Points on a hilly landscape, in no order, each with its height.
A ball rolls from a point to the lowest of its 2 nearest points, and stops where none of them is lower. Distance is the straight distance between rows; heights are no part of it.
Zako: [-13  -1  -6  14 -11   0  18 -36 -19 -17  11  23   3 -17  17  13   7  -9
  10   7  -8  -6  24 -28]  h=4.76
naku: [-17 -10 -24   7 -38  12  -1 -19 -27 -60  -7  31 -12 -11 -30  12  70  -4
  -7  -7  25  30  33 -54]  h=1.21
liru: [-21  16   4  -8  17  15  -1   0  53   4  10   1  19 -24  50  34 -36 -25
  20   8 -36   4 -20  39]  h=6.85
tur: [-18  14  -3 -37  -7  17   5   9  65 -10 -18   0  20 -35 -54  56  46 -30
 -12 -25  20  59   6 -52]  h=5.71
ful: [ -2  21  31 -19  11  -8  36   6  32  20 -29 -18  24   8 -25  42 -19 -20
   7  15  22  29 -10 -18]  h=5.42
pok: [-14  22  19 -31  34  19  12  50  48  26   0  -7  31 -17 -18  22  -4  -8
 -29 -19  -4  50 -16   6]  h=7.97
Gena: [  5 -31 -17  37   3 -14  19 -41 -45  -9  37 -14 -32  46  30 -66 -24  44
  11  16  13 -41   1  28]  h=5.57
zoful: [ -4 -47  -9   5 -11 -29   2 -33 -61   2  35  13 -29   5  32 -36 -35  13
 -18  30   0 -42  42  16]  h=7.23
miget: [-10   2  -7 -12   0  -9 -22  15   7  30 -29   8  17 -19  21 -13 -19 -35
   8   6 -32 -15 -24  17]  h=7.62
rov: [ 14   4   5 -26  -1  13 -20  39  -5  24   2 -20  11   0 -22 -23  10  -3
 -28 -20   3   6   1  17]  h=4.69
Zil: [ 20  17   4   2  23   6 -15  31  24  25  -8 -17   2  -7  -1 -10  -6  -1
   2  -8 -19   4 -23  33]  h=8.33
lasa: [-18 -10  10  -2 -18 -10   2  29   2   1 -47  26   8 -22 -23  20  17 -16
  -7   0 -14  40  -1 -28]  h=2.62
Buv: [ -2  17  10 -44  12  15  28  21  51   7  -9 -11  22 -23 -70  50  37 -21
 -25 -22  47  59  -5 -54]  h=5.61
gedad: [  6  -8  -8   7 -23 -12  -3   0 -23  -2 -26  14  -6  -3  -5  -3  12 -26
   4   4  -6  -8   7 -11]  h=7.96
bedan: [-16 -11   1  22 -17 -26  28  -9  -7 -22 -41  35  -6  -9  -3  44  -9 -20
  29  19  -5  16  15 -44]  h=5.03
Faro: [-23  -7  -5 -16 -16  -2  -8  49  13   9 -44  19  13 -33 -44   8  51 -18
 -22 -31  -8  59   1 -33]  h=2.94
givo: [  8 -10 -16  10 -14  -4 -11  -2   4 -17 -21  23 -15  -4  -7  40   5 -31
  22   4 -17 -18  -2 -14]  h=8.02
noz: [  6  24  19 -25  18   7  30  14  38   3 -22 -13  18  -5 -50  45   8 -19
  -1 -11  36  44  -5 -32]  h=5.50
zasu: [ 21  -8  10   2   2  -2  -6  24   9   6 -36   5  -1  29 -24  33 -13  -7
  12  -2   3  -6 -41 -10]  h=3.15
sav: [ 11  29 -17   5   5  18 -21   8   4   4  10 -16  -1 -18   1 -29  30 -14
   2 -15  -8   1  10  14]  h=3.42
pil: [ 34  23  13   0  17  21   2   2   6  -5   6 -21 -11  34 -40  10  19  15
  -2 -20  39   5 -21  -8]  h=2.60
zinil: [-32  -1  -5 -13  -4  -3  -1   7  26   4 -24  26  26 -30  24  28  -9 -35
  11   0 -36  14 -12  -8]  h=7.94
Kirig: [  9   8 -12  11   6   0 -14   6 -15  10   3 -18  -6   2  15 -47   3   6
   2  -2 -10 -10   3  23]  h=4.27
niv: [ 27  -8   5  18   1 -13 -10 -45  -2  15  22 -14 -26  30  13   1 -19  30
  12  16   3 -45   6  27]  h=2.71
mok: [ 23  -8  19  14  10   1  -3 -11 -18   5  24 -11  -3  62   4 -13 -21  53
   3  -5  16 -37 -29  14]  h=5.33
futi: [ -3  20  -4  -7  11  29 -15  11  44  -3   9   7  14 -21  23  30   0 -10
   9 -11 -28   8 -13  17]  h=5.96
Zapo: [  2 -44  -8  14 -19  -3  -5   4 -58 -23   7  34 -19  17  11 -22   7   8
 -15  -2 -10 -18   4  -4]  h=6.55
Fid: [ 22 -21  -5  19  -3   6  -5 -26 -34 -18  37  -3 -24  50   7 -26   0  42
  -4  -1  17 -42  -5  17]  h=5.86
mebug: [-25  -4   8 -15   0 -28  -6   3 -24  29   8   1   1 -24  35 -22 -44  21
 -19  35 -22 -13  18  29]  h=6.42
Sagu: [-14   0  -7 -23   9 -22 -17  -8   9  40 -12  -3  18 -16  43 -18 -48 -19
  10  31 -25 -34 -32  28]  h=7.09
sipi: [ -6 -23 -28  37  14  -8  -5 -13 -35   1  52  -3 -42 -27  41 -58 -13  21
  -7  18 -23 -36  40  35]  h=3.62
dezi: [ 19   6   4   3  15  13 -11  24  52  -2 -25   2   4  13 -16  50  -9 -23
  24 -15 -10  -1 -53   4]  h=2.95
fef: [-11 -15   2  -2 -35  -8  15  -9 -37 -34 -12  17  -4   9 -26   4  39  -5
 -13   9  22  31  33 -39]  h=1.87
Neval: [ -8  17 -16  -7   1  31 -11  28  -7 -13   0  -4   7 -17 -34 -43  67  -3
 -21 -34  22  41   9 -14]  h=3.22
vev: [-30  22   3 -17   8  12  13  14  60   6 -22   3  30 -31   9  37  -2 -39
  11  -6 -25  41 -11  -2]  h=7.75
pag: [-16 -22  20  -1 -10 -11  -1  -3 -26  11   6  29   3 -15  30   8 -26  18
 -16  15 -25  -7  18   5]  h=6.75
Tovuv: [-12 -16  11 -15 -32 -11   4  19 -16 -17 -31  18  16   3 -36  18  32  -7
 -12  -8  14  38  11 -53]  h=2.30
peta: [  8 -12 -17  25   2 -11   2 -25 -34   6  18  -8 -19  16  28 -58 -16  15
  13   9  -3 -36   3  22]  h=5.02
sel: [-23 -12 -14  25 -19  -7  18 -20 -23 -37 -11  40  -8 -19   0  23  23 -15
  20   8  -3  14  30 -54]  h=4.92
fulo: [-15   9 -16  -5 -28  20  -7  -6  -2 -37  -9  12   3 -28 -23  -2  62 -15
 -12 -18  10  32  23 -40]  h=1.83
bati: [-25  22   7 -22  16  20  18  31  47   6 -13   9  35 -25 -16  18  19 -19
  -5 -26  -7  53 -13 -22]  h=7.87
Tapar: [ 15   3  -4  29  11  -4  -9  15   9   4 -18   5 -21 -17  14   2 -18   7
  17   2 -28 -10 -20  29]  h=8.17
nat: [  7 -28 -31  28   1 -28  -1 -38 -35   8  55 -23 -50   0  33 -65 -27  34
  -1  22   1 -44  46  42]  h=2.70
Gez: [ -5  -3  15 -20   7  16 -29  44   9  17   9   6  16 -12  -5   8   4   9
 -33 -21 -19   5  -5  17]  h=5.07
Vudib: [ 10  17  18 -11  15  -4  -1  -9  37  28  -5 -24  15   9  16   9 -40 -10
  15  13  -4 -23 -25  24]  h=4.44
pul: [ -9  16  27  -9   5 -24  28  -7  18  22 -44 -11  15  -9   5  30 -35 -29
  15  31  -1  23   1  -1]  h=5.29
tebi: [ 21  26   6   9  19  25   5  -8  30 -12   3  -7  10  18 -14  28   7   2
  24 -18  14   0 -29 -13]  h=2.98
Duge: [ 15 -12  -2  -9 -18  26  -6  19 -37 -39   4  -9  -6  32 -37 -24  50   8
 -31 -16  35  19   6  -4]  h=4.11
sul: [-18  15  19 -34   9  -1  12   2  63   6 -16  -4  25 -16  26  50 -39 -39
  11  18 -21  27 -16  23]  h=7.50
kor: [ -2  -2  -8   4  -5   4 -14  -5 -31  -3  55 -12 -10   9  30 -39   2  36
 -24  -2  -6 -31  40  24]  h=4.01
tuku: [ -1  -8   3  -8  -1 -14 -21   7 -21  23  34 -16   1   4  34 -37 -33  32
 -15  13 -11 -31  17  36]  h=5.60
nad: [ -2  -8 -12  18  -1  -4   9 -44  -7 -11  29  25 -17 -34  39  15 -18 -10
   4  13 -20 -34  33  -2]  h=4.51
boper: [ 16 -16   4   9 -12  10 -13  -4 -39 -11  11   6  -6  35  -6 -11  11  17
 -13  -4  10 -26  -5   7]  h=6.26
gaf: [  1 -18 -11  33  13 -11   9 -35 -19   1  48  12 -37 -34  39 -17 -31  20
   4  19 -23 -40  34  20]  h=4.19
tokap: [-12 -35   8   9 -10 -15   2  -9 -50  -6  26  23  -7   8  28 -21 -20  29
 -14  18 -10 -28  13   9]  h=6.89
Magoz: [ 22  19  16  -8  22  11   4  20 -10  16  16 -32   1  33 -27 -20   2  31
 -16 -11  30  10  -3  15]  h=2.03
nek: [ 15  14 -10   3   4  24 -12  16  49 -30 -23   5   1   8 -35  65  13 -26
  29 -22   8   9 -33 -29]  h=3.14
gogo: [  6  22   4 -14   4  35 -22  18  25  -8  19  12  13 -19  -2  24  25   2
 -18 -29 -12  11  -1   0]  h=5.48
rerel: [  8 -24   0  28  -5 -15  30 -57 -44 -23  35   4 -41  19  21 -20 -12  29
   5  28  20 -33  29   6]  h=7.56
togit: [  6   3  -9  -6  -5  27 -12   6 -37 -22  32 -25  -5  34 -15 -45  34  30
 -22 -18  32   4  17  16]  h=3.38
Sedu: [  5  -9  11  14  10 -25   9 -21 -11  22  -9   1   3  24  24 -15 -45  14
  26  20  -5 -38 -40  13]  h=3.86
punus: [-13   4  -9 -13  -4   5  10  38  -3  -7 -31   3  14 -14 -43 -29  55 -14
 -12 -30  17  51 -13 -32]  h=3.21
Pov: [  0  20  -6 -14  19 -16 -10 -15  35  48   1 -36  15  -5  44 -22 -53  -2
  22  23 -10 -38 -23  46]  h=5.91
nak: [  4   6 -12 -16  -6  14 -23  13 -25   3  44 -39  -3  21   6 -54  14  28
 -31  -8  18  -5  41  31]  h=0.88
tol: [ -5 -40 -12  27 -15 -21  27 -39 -61 -21  19  26 -36  -5  21 -23  -9   2
  -7  29   0 -16  40  -4]  h=7.42
gim: [ 20  13  10   3   5   1  -9 -17  12   9  12 -16   0  19   6   7 -12  17
   4  -2   1 -30 -10  12]  h=3.63
Naka: [ 15 -15  20  14  10 -29  -1 -29 -10  27  17 -20   1  56  20 -27 -43  50
  17  21  11 -48 -34  23]  h=4.68
Sutiz: [  2   4  10  -3  18  -5  -5  30 -27  17  15 -38  -2  33  -2 -57 -19  42
 -19  -5  15   6   5  25]  h=0.59
Sutep: [ -8  24  10 -27  30  18 -15  44  44  32  -2 -16  21 -22   4   7 -20 -14
 -16 -11 -21  20 -24  32]  h=8.18
Govi: [ 24 -22 -12  25   3 -27 -12 -34 -14  18  40 -14 -38  13  30 -28 -35  44
  -4  20  -7 -57  19  43]  h=1.31
Zurug: [ -1   1   9   0 -18 -35  20  -4  -2   5 -54   2   5  -5 -18  30  -6 -31
  23  18   5  22   9 -29]  h=5.12
gat: [ -5  10  -3 -19  -9   1  -7  16   9  16 -19   5  20 -17   0   3   7 -31
   4  -9  -6   7  -2  -6]  h=7.84
Fes: [-36   9  -8 -21 -20   1  14  -4  42 -23 -26  18  25 -25 -32  51  38 -30
  17 -15  13  50  15 -62]  h=5.79
talug: [ 15  -7   9 -22 -13  20 -19  32 -13  -7  -3  -3   7  14 -41   2  34  -2
 -37 -28  20  16  -5 -11]  h=4.39
Fof: [  9  29 -13   1  -5  28 -10  -2  -2 -21   7 -11   0 -17 -16 -16  50 -11
 -10 -17  17  19  17 -11]  h=2.58
zis: [  9 -20   6  39  12 -26  24 -49 -32  -3  20   1 -13  43  25 -33 -33  50
  25  18  12 -44 -18  12]  h=5.30
siv: [ 18  37  -9   9  13  34  -8  -1  42 -27 -10 -13  -5  -6 -35  36  32  -8
  18 -23  19  21 -20 -23]  h=3.33
Von: [  7  -9  19  15   3 -20   7  -1  -9  10 -38   4   4  25   0  12 -27  -4
  26  13   1 -16 -41  -9]  h=3.34
vaka: [-25  16 -11 -15 -18  -3  18 -15  17 -16 -30  11  26 -21  -7  20  28 -43
  27  -8   6  21   3 -47]  h=5.87
meru: [ 15   3  -2  22   4  -6  -5  -9  28  -8 -23   9 -24  -6   8  48 -22 -19
  25  13 -27 -11 -14  10]  h=8.08

For each start below, name the point where the ball stops.
punus -> naku
ful -> Govi
miget -> Govi
sul -> nak

Call two points neighbours if one is among the 2 nearest of the other. Go from one point of each pair to the other, from neighbour to neighbour, staying as low as possible. Name the highest point that can't be avoided.
dezi and nak -> siv
Govi and dezi -> zinil
naku and nak -> Gena
